A landscape with many peaks, sampled at points; each row gives a point and its height.
A climber steps from a point to whichever of its 2 nearest points has the largest rise for the distance, and stops where none of them is higher. Distance is the straight distance between rows; heights are no part of it.
Q76 (h 6.28): [172 134  63  85 168 140  93 159 112 163 143  89  70 150 184 137 182 129
  88 121 133]
Q714 (h 4.95): [159 151 153  90 154  83 149  95  63 105 143 141 148 100 126 177 155  68
 119 149  67]
Q498 (h 8.42): [150 131 152 100  89 102 167  85 106  82  98 133 122 100 115 174 158  68
 142 125 120]
Q382 (h 5.96): [121 132 189 158  98 145  90 137 126 121 114 130 109 102  78 109  97 157
 125 135 179]
Q852 (h 4.79): [144 178  82  70 128 104 112 153 142 162  86  59  79 173 194 136 109  90
 156 170 104]
Q349 (h 5.49): [135  52 155 123  62 131 140 137 103 128 114 122 157 106  71 135 142 119
 158 156 163]
Q871 (h 2.20): [ 52 154 121  71  99 106 161 131 112 137 143 145 124 155 101 130 128  81
 133 100 113]
Q546 (h 6.49): [128  79 115  85  85 137 166 112 122 142 107  89 114 125 105 184 172  65
 173 141 135]
Q10 (h 6.53): [151 132  99  68  98 116 165 105 132 132 113 112  98 120 142 166 154  38
 174 172  99]
Q223 (h 6.90): [146 171  97 118 143 104  96 139 180 175 136 126 108 143 197  89  81  94
 121 124  97]
Q822 (h 1.54): [ 91 102 131 100 117  92 121 137  56 110 114 137 209  94 110 161  97 195
 157 153 117]
Q109 (h 4.13): [ 95 118 154 107 125 135 139 130 112 135 162  77 107 178 107  87 134 120
 117 138  80]
Q928 (h 6.80): [169  77 133 191 169 203 160 130 146 132 138 129 146 170 180 139 158 113
 113 116 158]
Q687 (h 4.09): [128 106  96  96 131 158 130 134  95 150 146 181 120  84  48 113 140 124
 143 173 126]
Q811 (h 6.56): [133 161 182 162 204 159 119 104 118 127 154 144 114 153 167 109  60 151
 104 117 107]
Q531 (h 3.64): [111 117  88 105  91 122 166 121 125 120 137 174 179  94  85 123 129 146
 161 167 129]
Q539 (h 7.05): [153 126 160 160 178 158 131 118 151 182 156 167  94 143 166 108  60  93
 126 126 122]
Q86 (h 7.32): [177 140 113 153 144 129  80 126 178 148 143 154  82  92 120  87  83 127
 109 120 131]
Q945 (h 5.12): [135 124 171 169 150 163 147 125 154 165 117 132  91 157 191 144  94  62
 132  88 160]
Q887 (h 7.19): [155 107  93  97  95 108 163  80 165 109 107  69 139 127 151 191 144 104
 177 156 115]
Q91 (h 4.55): [ 48 126 113 133 129 109 128 175 105 151 132 167 175 134  98 116 117 168
 119 100 155]
Q619 (h 6.61): [190 141 137 115 119 103 127  74 125 109 118 173 131  50 118 152  95  96
 143 168 103]
Q87 (h 7.43): [170  70 102 154 111 153 122 134 102 124  93 102 122 120 112 128 204 126
  98 110 164]
Q624 (h 6.77): [133 178 134 133 190 132  80 136 110 111 128 167  66 111  77 125 115 174
 103  94 108]
Q907 (h 7.86): [180 110  77 122 109 114 132  98 135 134  91 144 107  90 137 182 187  91
 138 131 152]
Q532 (h 4.96): [118 125 105  98  83  97  98 110 128 156  67  91 117 107 161 174 110  91
 131  78 160]
Q736 (h 6.44): [ 65 178 144 151 136 115 182 125 148 115 140 205 158 139 116 146 111 131
 151 118 144]
Q684 (h 2.63): [ 80 130 127  93  62  92 188 126 130  80 122 135 161 141  94 148 135 103
 165 106 145]
Q141 (h 3.39): [172  94  99 102 124  87 138  91 127 153 134 145 172  84 144 189 155  82
 153 157 103]
Q24 (h 1.34): [103 134 187 153 112 127 148 134 125  99 130 105 106 162 101 104 142 114
 109 111 133]
Q188 (h 3.57): [119 127 173 128  98 122 119 115 149  86 152  56 150 157 133  96  82 161
 118 117 118]
Q844 (h 4.29): [172 133 121 113 149 150 125 106 108 113 146 159  80  88  68  98 147 123
 124 188  95]
Q594 (h 4.60): [107 107 117 166 205 157 126 166 112 171 157 197 155 139 128 131  89 193
 142 123 142]
Q949 (h 2.80): [152 135 118 106 146 122  89  82 112 123 128 142 128  80 108 115  92 184
 129 167  92]
Q487 (h 2.73): [ 97 154 144 139 151 145  95 212 120  69  91 172 141  80 130 120 175 199
 196 151 146]
Q748 (h 4.40): [139 129 154 116 113 140 117 130 150 149 128  68  76 143 131  82  97  79
 130 148  91]
Q105 (h 5.50): [156 144 186 187 164 150 124 126 150 131 118 151  73 140 151 121 109  74
 101  77 150]
Q357 (h 8.24): [106 113 158 168 145 157 119 140 160 174 171 151 170 133 128 107  68 157
 135 132 155]
Q340 (h 3.92): [ 89 164 163 110 150 127 133 120 115 126 158 116  81 165 110  87 116 114
 105 149  74]
Q174 (h 7.54): [ 69 178 121 144 177 111 134 153 111  84 114 163 165 137 124 122 139 216
 134 128 104]
Q885 (h 3.12): [104 143 190 163 124 131 151 117 168 131 154 134 127 152 129 109  81 123
 141 125 135]
Q316 (h 4.37): [ 95 124 159 134 152 141 151 128 134 156 168  92 112 188 154 104 123 100
 109 111  97]
Q655 (h 7.25): [165 149 111  82 101  73 105 109 133 150  77 130 113 100 174 149  84  63
 160 140  94]
Q681 (h 6.75): [ 45 183 142 146 143 113 179 164 122  84 130 187 172 140 113 146 127 167
 165 135 140]
Q548 (h 5.67): [129 172 142 166 130 110 155 101 149  82 123 150 122 141 123 110 148 134
 105 119 116]
Q389 (h 5.25): [160 160 140 152 125 145 106 121 177 114 111  67  98 139 181 120 122  90
 100 106 135]
Q271 (h 7.45): [138 131 189 182 152 165 124 121 132 110 140 159 153 144 172 134  65 130
  99  77 173]
Q225 (h 3.50): [108  77  85 171 130 125 151 189 113 129 124 161 164 123 103 109 170 157
 104 115 156]
Q612 (h 2.18): [118 140 155 156 144 143 133 142 104  72 111 122 139 118  89 103 144 207
 129 174 118]
Q722 (h 3.29): [109 144 196 166 138 141 138 119 144 105 157 100 148 169 149 108  84 147
 116 113 121]
Q850 (h 0.60): [121  98 175 102  90 134 121 126 102 121 102  53  75 150 112 129 145  81
 120 107 129]
Q401 (h 5.97): [153 112 142 127 107 140 132 101 134 116 143 105 115 118  97  89 133 141
 125 177  95]
Q593 (h 7.80): [131 102 102  80  84 115 110 120 158 187 102  88 113 107 145 139  86  74
 172 140 115]
Q490 (h 7.29): [180 141 126 150 195 148 124 135 146 172 153 159  66 162 200 118  90  79
 120 117 110]
Q171 (h 4.91): [170 140 145 150 160 175 109 136 157 134 137  74  89 159 184 110 138  85
  91 122 117]
Q728 (h 4.99): [130 190  77 100 138 103 120 156 170 175  95 110  77 156 193 139 127  86
 143 138 124]
Q406 (h 1.20): [139 101 117 104 129  85 123  88  69 130 130 131 174 114 133 148 128 147
 117 143  77]
Q580 (h 7.42): [137 128  75 119 107 107 137 101 121 130  73 116 107 123 149 194 187 106
 129 105 163]
Q984 (h 3.32): [ 87  95 136  94  96 114 133 128  77 135 132 118 145 137  88 119 130 139
 125 131 125]
Q569 (h 1.95): [107 151  98 150 144 116 116 140 140 109 122 182 162 100  99 122 112 213
 137 121 140]
Q691 (h 0.95): [149  84 102  94 122 115 110 104  89 163 117  68 128 136 166 168 162 118
 120 130 109]
Q456 (h 1.03): [133  77 125 118 103  88 152 113  79  90 113 101 190 133 132 145 152 157
 122 133  98]
Q298 (h 4.64): [ 81 145 163 114  72  84 112 119 135 114 120 113 144 130 116 128  68 146
 131  86 152]
Q820 (h 4.32): [ 71 109 113 160 189 149 146 199 119 147 141 186 172 121 121 127 120 204
 160 157 140]
Q995 (h 5.43): [ 96 109 109 104  71 107 130 117 138 129  96  71 138 142 145 168 131 117
 141  69 162]
Q28 (h 0.82): [138  68 137 131  95  94 177 126  74  87 108 134 195 105 109 161 159 134
 152 157 123]
Q375 (h 2.74): [180  78  57 113 114 141  92 110 143 179 130 105 143  99 153 131 142 134
 120 136 141]
Q618 (h 3.59): [164 128 130 140  99 161  85 107 158  81 119  64 164 127 171 122 124 138
  84  94 141]
Q780 (h 6.96): [139 130  65 111  99 118 148  93 193 132 125  74 134 141 173 144 145 122
 157 160 113]
Q32 (h 6.52): [166 149  56 118 124 115 111 113 127 153  76  74 100 112 170 213 128 113
 116 155 182]
Q31 (h 6.20): [100 170 147 154 147 109 164 113 158 125 138 199 109 143 132 134 108  98
 132 107 125]
Q825 (h 5.98): [135  71 156  96  75 123 159 127  93 119 113 115 145 113  82 163 153  80
 162 138 138]
Q38 (h 8.08): [143  73 110 100  76 121 113 100 148 171 119  97 140  97 138 147 109 106
 152 134 132]
Q530 (h 7.55): [145 132 106 174 162 153 141 134 174 159 120 139  97 147 171 165 165  89
 123  91 169]
Q235 (h 6.14): [196 127  85 124 121 134  81 112 127 139  80  75  98  97 181 172 141 110
 105 115 164]
Q393 (h 7.44): [141  89 147 204 137 173 160 153 151 125 120 113 140 156 138 135 183 115
 107 101 176]
Q62 (h 4.42): [169 151  78 107 167 137 115 115 121 115 160 186  87  95  69 113 141 158
 128 167  87]
Q190 (h 2.36): [ 94 145 111  53 101 102 148 114  74 144 130 154 120 121 111 142 124  65
 135 122 108]
Q706 (h 6.33): [161 117 129  87  98 140 158  96 126 125 135 123 104  97 101 127 138  58
 157 187  96]
Q468 (h 4.92): [115 113 159  91  63  87 112 109 147 132 121  94 130 114 124 125  50 111
 161 108 136]
Q314 (h 8.28): [114 120 127 135 112 150 148 139 166 178 137 150  96 127 100 120 150  70
 139 128 144]
Q268 (h 8.44): [ 77 116 203 159 161 169 123 170 123 152 156 133 144 156 110 118  90 174
 180 174 151]
Q386 (h 7.13): [192 142  84 138 136 115 105 119 173 137 137 151  78 107 138 104 126 115
 117 133 118]
Q163 (h 4.73): [142 128  83 162 175 128 120 141 146 145 164 188 130 130 103 121 120 168
 117 104 121]
Q998 (h 8.62): [118 119 152 127 111 150 123 140 147 164 145 152  90 105  70  99 120  92
 130 148 143]
Q383 (h 7.93): [167 120  88 138 176 167  86 154 165 188 166 116 105 138 177 117 127 100
 102 114 131]
Q802 (h 2.87): [ 96 136 157 113  91 116 158 132 192 135 139 102 105 147 117 113  85  77
 169 123 120]
Q447 (h 7.06): [115 159 107 113 153 102  92 136 146 182 158 149 101 141 162  93  84 109
 105 112 101]
Q533 (h 5.44): [122 173 144 124 121 101 146  84 116  67 121 138 116 123 115 113 130 151
 111 145  91]
Q772 (h 5.19): [157 162 124  72 170  93 121  96  48 116 141 172 105  93 119 153 131  96
 112 155  69]
Q889 (h 4.38): [ 80 137 163 120 112 153 129 166 116  90 134 117 147 128  79 115 125 183
 185 196 140]
Q449 (h 4.41): [189 130 112 131 124 153 110 126 168 148 116  66  62 126 159 109 147  83
 130 176 115]
Q295 (h 5.94): [126 152 169 190 150 132 183 114 159  89 143 167 132 151 117 116 138 139
 130 142 128]
Q872 (h 3.04): [ 83 185 156 120 165 152  86 192 122  92  90 197 133  89 106 138 158 193
 185 110 150]
Q554 (h 5.41): [154  95 113 194 118 154 162 137 186 116 146 115 180 141 149 106 156 152
 125 136 148]
Q699 (h 2.83): [104 140  90  97 131 125 136 138 119 161 118  98  80 171 150 148 191  91
 114 115 127]
Q6 (h 3.74): [ 87  85 136 154 123 151 123 176 116 167 144 119 176 159 129 113 129 134
  95  78 169]
Q355 (h 7.40): [122 160 161 147 199 158  82 158 109 108 118 149  97 116  89 118 137 213
 128 113 118]
Q303 (h 4.03): [ 73 137  91 126 150 150 147 187 126 132 142 190 169  99  80 124 137 180
 172 172 137]
Q863 (h 2.44): [112 155 136 143 168 154 134 172 123  65 102 158 139  95 103 120 170 205
 172 180 119]
Q484 (h 6.72): [137 153  76 113 166 159 109 155 135 161 136  70  94 168 185 162 167 111
  86 124 162]
Q567 (h 7.16): [125 104 135  62  84 100 188  99 119  94 140 111 154 127 103 164 119  75
 187 140 106]
Q673 (h 6.27): [130 184 163 160 188 134 104 104 126  94 151 126 115 145 142  97  93 170
  92 124  92]
Q419 (h 7.91): [ 92  98 185 187 153 169 133 179 117 163 148 161 145 143  98 123 103 157
 155 159 183]
Q400 (h 7.87): [103  99 134 153 110 143 134 139 183 165 163 116 177 145 146 110  96 134
 135 113 151]
Q632 (h 2.76): [ 89 161 147 112 119 106 144 131 182 155 140 112 101 159 156 112  77  73
 147 116  93]
Q485 (h 1.65): [119 107 103 173 131 121 156 161 112  73 128 109 184 134 131  94 153 195
  98 147 126]
Q194 (h 3.02): [ 93 130  86 123 145 126 150 142 122 164 138 125 123 185 151 139 192 108
 106  88 125]
Q968 (h 0.78): [121  82  77 102  96 122 134 111 120 138 117  64 170 154 154 149 161 139
 131 119 125]
Q695 (h 7.58): [144 124 146 159  90 122 121 117 134 103 100 136 118 107 103 117 143 132
 104  98 170]
Q843 (h 5.79): [153  67 152 135  82 145  93 132  93 148 102  86 127 109 106 123 137 121
 100 102 172]
Q365 (h 4.94): [ 94 154 185  95  77 119 127 126 134 107 131 124 103 104  78 124  66 107
 165 148 140]
Q970 (h 6.88): [102 137 148 158 167 174 146 159 138 142 151 191 118 116  61 121 134 143
 154 168 148]
Q985 (h 4.00): [ 82 127 158  98 111 136 120 170  61  86 105 122 149 108  79 143 136 172
 183 177 145]
Q101 (h 8.33): [155  83 109 174 121 175 117 152 148 145 115 102 124 133 117 123 185 122
  96  94 176]
Q866 (h 6.43): [169  77 147 195 152 187 178 118 135 128 138 163 152 156 169 126 115 134
 131 124 166]
Q169 (h 5.69): [181 140  98 147 120 152  89 114 168 121  94  85 100 110 163 141 146 112
  96  95 167]
Q135 (h 6.83): [132 117 177 153 177 177 139  99 108 157 154 160 111 161 166 111  52 126
 124 125 132]
Q746 (h 6.15): [154 118 156 195 174 156 175 105 156 123 154 173 130 149 148 110 115 138
 131 152 128]
Q665 (h 7.57): [187 133 101 131 203 174 113 165 154 188 156 127  76 166 216 140 119  85
 115 129 126]
Q501 (h 6.12): [171 129 116 120 113 142 152 110 157 121 140 134  74 114 107 104 179  81
 130 176 106]
Q226 (h 2.50): [130 121  97  53 114 109 139 124  76 174 123 144  91 120 131 157 161  41
 140 138 108]
Q446 (h 4.66): [107  98 155 171  63 122 124 173 132 108 118 134 158 118  86 118 120 152
 149 145 199]
Q537 (h 5.24): [111 103 186  89  72 103 114 112 106 134 121 119 125  98  83 140  66 110
 158 133 147]
Q611 (h 4.50): [159 127 132 129 111 121  65 106 103 108 111 105 133 104 148 112 104 148
  67  73 147]
Q815 (h 0.76): [154  82 136  96 117 131 101 111  71 134 126  57 122 143 149 121 149 122
  93 123  97]
Q628 (h 7.52): [ 95 120 118  89  89 105 122 104 132 143 145 135 167 109 108 120  76 171
 158 157 113]
Q609 (h 5.88): [162 133  98  66 147 113  79 146  81 171 114  95  58 143 179 113 151 100
  97 126 111]
Q29 (h 5.70): [152 111 126 169 118 143 141 121 157 112 143 109 143 138 119  91 159 148
 112 154 119]
Q413 (h 6.64): [191 145  99 119 110  90  93 104 134 133  59 117  94  89 186 165 128  92
 127 112 140]
Q717 (h 9.02): [ 88 141 163 123 147 155 111 143 137 177 157 152 103 120  76  99  89 129
 137 153 125]
Q84 (h 4.61): [158 115 148 140 128 170 123 132 165 150 141  72  78 146 135  90 144  90
 119 153 111]
Q63 (h 1.80): [ 60 195 167 101 154 138 157 138  84  94 130 154 105 144  71 121 143 123
 125 124 109]
Q600 (h 5.06): [134  82 153 145  69 137 118 145 117 119 121 129 160  89  72 120 111 164
 165 185 174]
Q595 (h 4.67): [120  88 133 194 155 160 133 188 124 120 149 127 201 140 138  97 109 179
 100 133 156]
Q800 (h 5.36): [147 156 110  69 157 103 113 106  68 127 147 153  74 119 116 107 135 112
 102 163  63]
Q407 (h 7.50): [ 47 156 161 115 189 159 112 200 105 115 119 168 153 132 136 120 158 195
 191 145 107]
Q475 (h 6.74): [166 152 152 109  90 100 129  85 139 100  99 131 101  85 129 125  92  79
 144 155  94]
Q514 (h 7.84): [ 60 151 186 124 174 162  95 175 126 143 136 151 147 137 123 122 115 198
 193 152 122]
Q43 (h 7.41): [168 121 105 140  95 112 120  98 142 111  88 153  99  90 118 138 161 105
 114  97 157]
Q259 (h 5.23): [103 127 134 172 150 123 151 135 130 133 138 158 151 163 136 123 129 135
  99  86 142]
Q860 (h 8.11): [ 68 169 119 119 201 145 131 174 116 104 125 185 146 122 113 125 155 204
 165 137  97]
Q942 (h 5.45): [101 150 122 120  99 123 148 124 169 128  93  72  84 158 150 159 144  83
 136  96 140]
Q140 (h 7.47): [140  83 117  81  86  94 174  92 141  99 126  81 154 141 127 159 141 113
 180 143 104]
Q73 (h 7.18): [ 88 128 147 118 117 130  97 137 127 129 147 103 171 124 107 104  73 207
 150 163 123]
Q139 (h 3.34): [ 94 211 174 102 139 151  96 137 137  83 103 177 120  84 105 135 132 179
 187 124 141]
Q801 (h 5.55): [136 148 115  88 148 109 103 133  93 156 139 133  53 145 131  94 145  95
  89 130  88]
Q318 (h 2.93): [149  99 135 113 134 121 118  95  94 121 138 134 176  77  98 139 106 187
 149 196  90]
Q150 (h 7.77): [169 138 145 108 124  77 136 103 108 116  92 126 128  93 155 207 158  52
 132 121 102]
Q672 (h 3.33): [ 96  96  96 141 135 156 131 155 123 160 139  94 163 174 153 129 168 128
  96  83 147]
Q80 (h 1.76): [ 89 124 106 122 106  99 114 144  93 109 106 153 187 100 103 130 108 207
 138 141 146]
Q166 (h 7.12): [177 146 108 107 124  78 112 110  99 131  58 119  82 101 174 202 156  69
 125 114 137]
Q904 (h 5.52): [176 145  59 106 126  78 128 104 122 116 110 157  96 118 167 160 184 128
 112  97 126]
Q213 (h 5.17): [138 168  78 127 151 105 140 129 176 154 137 139  93 154 182 135 158  99
 123 113 115]
Q758 (h 6.79): [190 112 111 127 117 115 118  85 128 119 123 176 128  64  93 136 121 131
 132 159 124]
Q521 (h 8.07): [124 134 161 155 222 178  88 156 115 151 147 162 110 127  97 115 102 199
 136 126 120]
Q13 (h 5.09): [124  85 141 203 124 149 165 169 158 122 153 132 202 142 144 110 117 163
 137 149 165]
Q926 (h 1.36): [113 119 149  99 146  83 122 111  57 121 127 144 205  92 103 178 108 165
 138 154  85]
Q482 (h 4.57): [108 137 149  69  97  86 135 100 104 110 121  91 110 139 128 130  90 100
 142 121  79]
Q249 (h 4.97): [154 105 140 120 114 102  80 104  69 129  97 116 123  93 127 138 123 125
  84  80 142]
Q846 (h 4.17): [ 61 127 173 149  86 109 115 168 126 124 134 112 169 156 111 122  81 154
 134  90 187]
Q20 (h 6.84): [116 108 125  62  77 119 173 117 137 124 115 102 111 122 109 168 129  45
 190 128 125]
Q950 (h 5.31): [125 119 134 140 154 140 134 137  88 121 141 122  97 160  92  90 187 131
  86 130 109]
Q784 (h 5.20): [114 173 146  93 133 107 139  87  78  65 111 141 147 108 106 142 125 176
 139 159  90]
Q374 (h 4.89): [123 169 155  85 147  96 148  90  40  80 122 152 158  95 106 176 126 120
 131 140  80]
Q617 (h 3.47): [114  83 138 148  82 119 132 158  86  91 106  96 169 122 104 112 130 180
 117 145 152]
Q868 (h 6.24): [118 142 116 122 145 136 146 121 117 109 149 144 129 133  85  92 150 160
 126 173  89]
Q390 (h 2.42): [ 99 170 139 102  88 112 171 107 108  74 120 160 147 108  85 139 125 128
 155 137 135]
Q616 (h 3.91): [126  67  80 140 111 121 137 163  86 119 107 157 174  94  90 123 152 174
 124 149 150]
Q634 (h 4.04): [185 127 115 109 115 140  58 106 123  97 103  77 144 106 189 137 112 123
  73  87 137]
Q939 (h 6.32): [120 164 124 135 184 127 119 137 101 127 151 172  71 142  90 112 142 134
  91 105 104]
Q584 (h 7.51): [123 105 102 137  89 116 137 117 176 131 148 101 191 133 143 105 111 167
 132 129 129]
Q121 (h 4.82): [ 97 131 149  64 100  95 164 114 136 100 130  74  86 173 118 123 114  76
 153 107  91]
Q412 (h 1.92): [103 131 137 178 167 145 135 173 106  79 127 120 165 134 125 100 138 213
 108 153 118]
Q142 (h 5.92): [ 96 128 131 139  96 136 130 137 167 144 101  91 130 146 152 156 137 106
 120  62 177]
Q377 (h 3.03): [ 83 102 127 113  90 116 158 141 140 138 142 102 152 166 116 116 137 126
 138 111 127]
Q854 (h 7.53): [131 141 105  79  81  92 131 117 164 144  80  91 100 123 157 151  87  61
 176 136 109]
Q366 (h 7.21): [161  93  75 126 109 109 130  87 137 123 134 118 175 116 151 115 139 165
 120 143 104]
Q214 (h 2.28): [ 90 192 113 113 118 136 175 125 135  73 135 174 164 104  78 129 133 149
 170 168 130]
Q280 (h 4.30): [ 98 138 141  94 107  80 124  90  81  95 123  98 149 144 132 123 102 154
 113 108  89]
Q79 (h 2.16): [117 188 107 116 143 130 135 117 145 102 133 200 127  84  78 128 124 155
 147 140 130]
Q336 (h 4.90): [ 77 114 130 161 164 127 142 160 115 157 143 180 174 150 133 127  97 162
 122  98 153]
Q550 (h 3.76): [102 205 158 125 171 128 134 111 135 107 144 151  83 134 104 100 113 129
 126 150  78]
Q837 (h 1.58): [ 74 161 194 149 149 133 172 136 108 107 140 148 111 172  95 125 136 122
 124 120 122]
Q536 (h 0.63): [159  60 118 129  88 107 164 113 120 118  99 110 182 109 126 185 178 116
 156 146 134]
Q8 (h 1.08): [146 146 172 141 108 132 140 106 143  87 114  74  77 150 129 103 150  97
 105 125 107]
Q890 (h 6.86): [209 164  73 120 148 109  80 151 159 141 121 128  60 122 186 118 134 115
 109 111 127]
Q410 (h 3.23): [166  78 156 117 122  93 128 103 118 148 142 113 184  89 114 175 136  95
 143 164  89]
Q734 (h 2.64): [132 112  92  58 129 118 124 139  90 182 114 102  73 142 146 165 179  68
 136 153 118]
Q951 (h 1.28): [125 107  79  93 122 104 154  99  85 116 139 123 148 160 130 116 186 139
 116 151  78]
Q372 (h 1.42): [122 101  75 132 140 116 148 135  90 106 137 122 168 147 122  95 173 180
  94 144  93]
Q472 (h 6.25): [155 149 116 165 157 134 117 125 140  94 132 126 130 150 171 123 157 134
  72  64 137]
Q125 (h 7.99): [183 128 144 178 177 168 102 125 154 126 152 170 124 124 171 131  69 121
  96  67 154]
Q989 (h 2.84): [ 79 138 133 134  93  97 175 127 165 112 133 134 163 163 121 131 126 126
 145 102 133]
Q426 (h 3.58): [ 85 133 133  91 119 129 136 134  65 114 121 150 145 116  68 124 133 151
 142 152 120]
Q443 (h 5.68): [137 127 127 168 174 138 166 137 117 120 149 149 109 172 120 105 186 126
  97 119 113]
Q183 (h 4.59): [134 140 107  87 112 124 113 139 168 164 118  54  88 152 169 111 105  86
 151 150  93]
Q243 (h 7.00): [173  99  88 133 103 114 141  85 149 109 127 150 152  91 118 119 153 142
 136 166 111]
Q660 (h 4.86): [102 125 165 148 156 144 173 110 120 164 132 164 101 180 175 135  93  83
 128  91 135]
Q352 (h 4.51): [157 104 136 111 106 100  82 104  93 150  78  96 128  97 167 172 123  97
 101  77 149]
Q987 (h 5.78): [167 145  80 136 131 105 129 105 124  95 107 123 115 137 163 141 193 140
  90  88 133]
Q155 (h 6.76): [119 132 148 139 153 158  87 129 124 114 148  94 157 123 110  83 101 213
 118 168 111]
Q751 (h 4.39): [189  93  59 115 130 120 123 116 119 146 146 168 109 105 101 122 181 125
 122 144 116]
Q102 (h 4.15): [ 76 104 135 130 108 129 108 161 117 178 135 141 147 132  93 108 116 135
 110  91 165]
Q703 (h 3.05): [163 107 171 111 142 118 122  93  93 128 145 133 170  71  91 156 105 130
 149 191  86]
Q792 (h 6.55): [171 172 106 151 139 112 100  99 181 105 145 126 128 117 180  92  92 139
  94 110 106]
Q454 (h 2.98): [122  95 131 141  74 110 123 139 119  92 112  86 187 132 136 125 120 165
 115  94 162]
Q640 (h 4.69): [ 76 144 182 114  95 125 121 143 136 107 145 123 131 130  72 116  92 154
 173 155 149]
Q510 (h 4.93): [145 126 111 169 178 125 143 128 146 149 156 191 123 148 158 135 118 127
 110  77 136]
Q901 (h 6.34): [158 136 111 131 120 133  80 101 156 127 145 111 148 107 153  88  77 159
  92 125 114]
Q882 (h 5.93): [172 166 140 170 153 123 103 145 149 130 103 137  47 133 162 126 135  76
  96  68 150]
Q479 (h 6.59): [165  77 134 139  87 145 118 110 113 121  78  81 125 108 126 155 170 113
 118 105 168]
Q786 (h 7.14): [126 148  95 140 149 158 123 138 168 162 128  87 123 161 185 165 145  98
 110 100 157]
Q177 (h 6.39): [102 116 171 165 108 140 155 140 165 140 123 111 125 164 140 139 132  91
 132  80 167]
Q507 (h 6.54): [129 122 118 154 167 159 153 150 131 128 154 173 118 128  67 100 161 148
 121 160 120]
Q216 (h 7.28): [ 76 136 114 103 129 114 120 136 139 192 158 142 115 148 124 101 112  97
 117 111 107]
Q341 (h 7.56): [166 143 121 157 153 144  72 138 172 160 148 147 114 108 155 101  70 118
  94  81 145]
Q824 (h 7.30): [ 99 137 182 175 131 154 141 167 132 120 132 165 126 126  66 118 136 141
 152 159 175]
Q865 (h 6.65): [ 97 141 198 164 123 163  91 181 109 108 113 133 117 121  71 117 133 173
 155 162 186]
Q154 (h 7.59): [118 109 101 114 142 148  98 148 145 207 159 110 118 149 151 103 130 101
 107 113 125]
Q978 (h 7.11): [ 69 171 119 141 132  96 168 130 138  80 130 165 187 142 121 127 121 192
 138 139 114]
Q867 (h 5.13): [108 124 115  80 101 108 155 111 149 115 103  42  90 167 142 162 135  88
 159 115 116]
Q936 (h 6.73): [163 175 104 143 162 119 104 118 190 138 152 127 128 144 219 105  86 109
 106 114 100]
Q339 (h 3.49): [148 114  90  93  96  99 159  90 120 132 134 173 185  77 117 156 127 101
 160 154 111]
Q420 (h 2.90): [153  87  67 133 123 157  96 134 152 157 154 107 179 129 150 108 142 152
 102 115 142]
Q137 (h 2.01): [ 44 186 153  81 120 134 168 146  95 113 150 153 128 139  68 126 118 103
 147 119 129]
Q405 (h 7.88): [136 116 133 115  83 114 179  96 128  83 118 108 129 132 114 135 164 106
 142 141 111]
Q845 (h 7.92): [142 121 107 170 127 144 152 127 184 150 129 150 105 133 125 137 173  91
 127 112 158]
Q841 (h 3.22): [149  95 127 121  81 127 107 104 137  95 115  59 179 129 161 130 116 153
 113  93 135]
Q650 (h 6.68): [143 133 117 159 160 164 126 129 153 121 145 107 155 170 196 139 147 116
  88  86 133]
Q132 (h 4.62): [105 150 162 148 158 123 152 125 132 144 134 126  87 184 168 130 135  76
 106  93 112]
Q58 (h 7.79): [126  80 116  90  91 107 108  98 118 169 143 105 158 110 129 119  88 138
 141 145 101]
Q476 (h 6.98): [145 160 113 107 102  81 113  97 143 123 105 140 103 102 154 117 100  98
 128 125 102]
Q589 (h 0.86): [145 130 160 116 108 128 116 116  99 118  96  82  54 143 122 112 160  84
  93 112 114]
Q277 (h 5.99): [132 153 134 152 202 133 162 130 119 128 166 185  88 162 108 118 163 116
 109 133  96]
Q11 (h 6.87): [113 139 188 197 121 133 121 145 139 111 126 154 158 136 138 130  88 153
 111  80 195]
Q620 (h 6.99): [133  90 173 172 127 183 136 145 157 151 133 122 159 152 173 145 108 100
 120  81 188]
Q719 (h 6.35): [158 132 136 143 143 154  73 110 123 100 141 111 142 106 121  88  91 191
  88 135 123]
Q236 (h 0.50): [183 110 102  96 135 118  98 100 109 151 147 116  97 108 135  98 126 125
 109 168  82]
Q726 (h 4.07): [125  98 134 171 126 147 103 177 102 109 122 116 165 113 101  90 123 190
  95 127 167]
Q201 (h 4.22): [144  82  79 117 119 129 135 134  95 147 132 170 138 106  83 124 167 132
 123 146 131]
Q474 (h 3.81): [ 79 114  95 138 119 125 166 158 149 141 154 170 187 133  92 108 131 159
 153 168 128]
Q133 (h 5.32): [131 157  55 107 121  96 147 109 158 132 125 145 106 142 162 153 191 106
 125 118 125]
Q662 (h 3.95): [100 139 151 119 123 116 114 124  95  92 139  79 163 154 128  95  96 194
 104 117 104]
Q737 (h 3.00): [ 81 152 186 127 119 127 177 126 174 127 166 143 115 155 104 120  83 100
 166 150 117]
Q544 (h 4.56): [155 134  56 121 159 112 128 129 141 145 179 191 105 125 102 110 156 150
 120 134 102]
Q453 (h 3.17): [134  68  64 162 131 142 118 173 120 141 137 131 179 126 122  98 154 176
  92 114 146]
Q592 (h 7.83): [138 117 163 173 141 190 109 151 153 126 112  94 138 154 170 156 135  87
  87  60 187]
Q322 (h 7.01): [134 121 144 168 102 131  98 135 157 134 123 135 145 108 121 110 104 137
 101  85 181]
Q260 (h 6.97): [135 141  57 125 117 132 130 113 136 136  90  73 108 134 157 200 170 123
 113 125 184]
Q57 (h 1.07): [164  82 109 100 127  87 103  95  86 161 129 104 168 112 161 166 139 127
 116 123 101]
Q742 (h 2.05): [127 161 113 167 133 115 132 130 171  97 124 206 145  92  88 135 122 180
 143 128 160]
Q486 (h 8.61): [101 135 161 157 169 157  94 144 139 173 153 156 128 120 101 110  80 173
 137 135 145]
Q610 (h 3.56): [ 85 223 167  91 153 146 122 116 128  85 120 161  95  96  90 123 109 143
 154 141 107]
Q805 (h 5.56): [117 105 164 120  77 128  95 126 125 152 124 119 120  98  86 110  79 135
 130 132 159]
Q519 (h 6.42): [199 160 101 152 177 138  87 179 155 141 129 134  51 146 184 144 132  92
  98  73 145]
Q875 (h 0.59): [173  98 103 112 133 148  88 115 107 152 145  77 108 131 148 101 154 126
  88 137 107]

Call two points neighbours if one is among the 2 nearest of the other. Go from one point of each pair to the other, from neighbour to neighbour, staying as high as possible. Name the lowest point that can't be avoided.
Q383 and Q717 -> Q901
Q907 and Q695 -> Q43
Q125 and Q695 -> Q11
Q498 and Q125 -> Q235
Q860 and Q268 -> Q407
Q38 and Q717 -> Q619
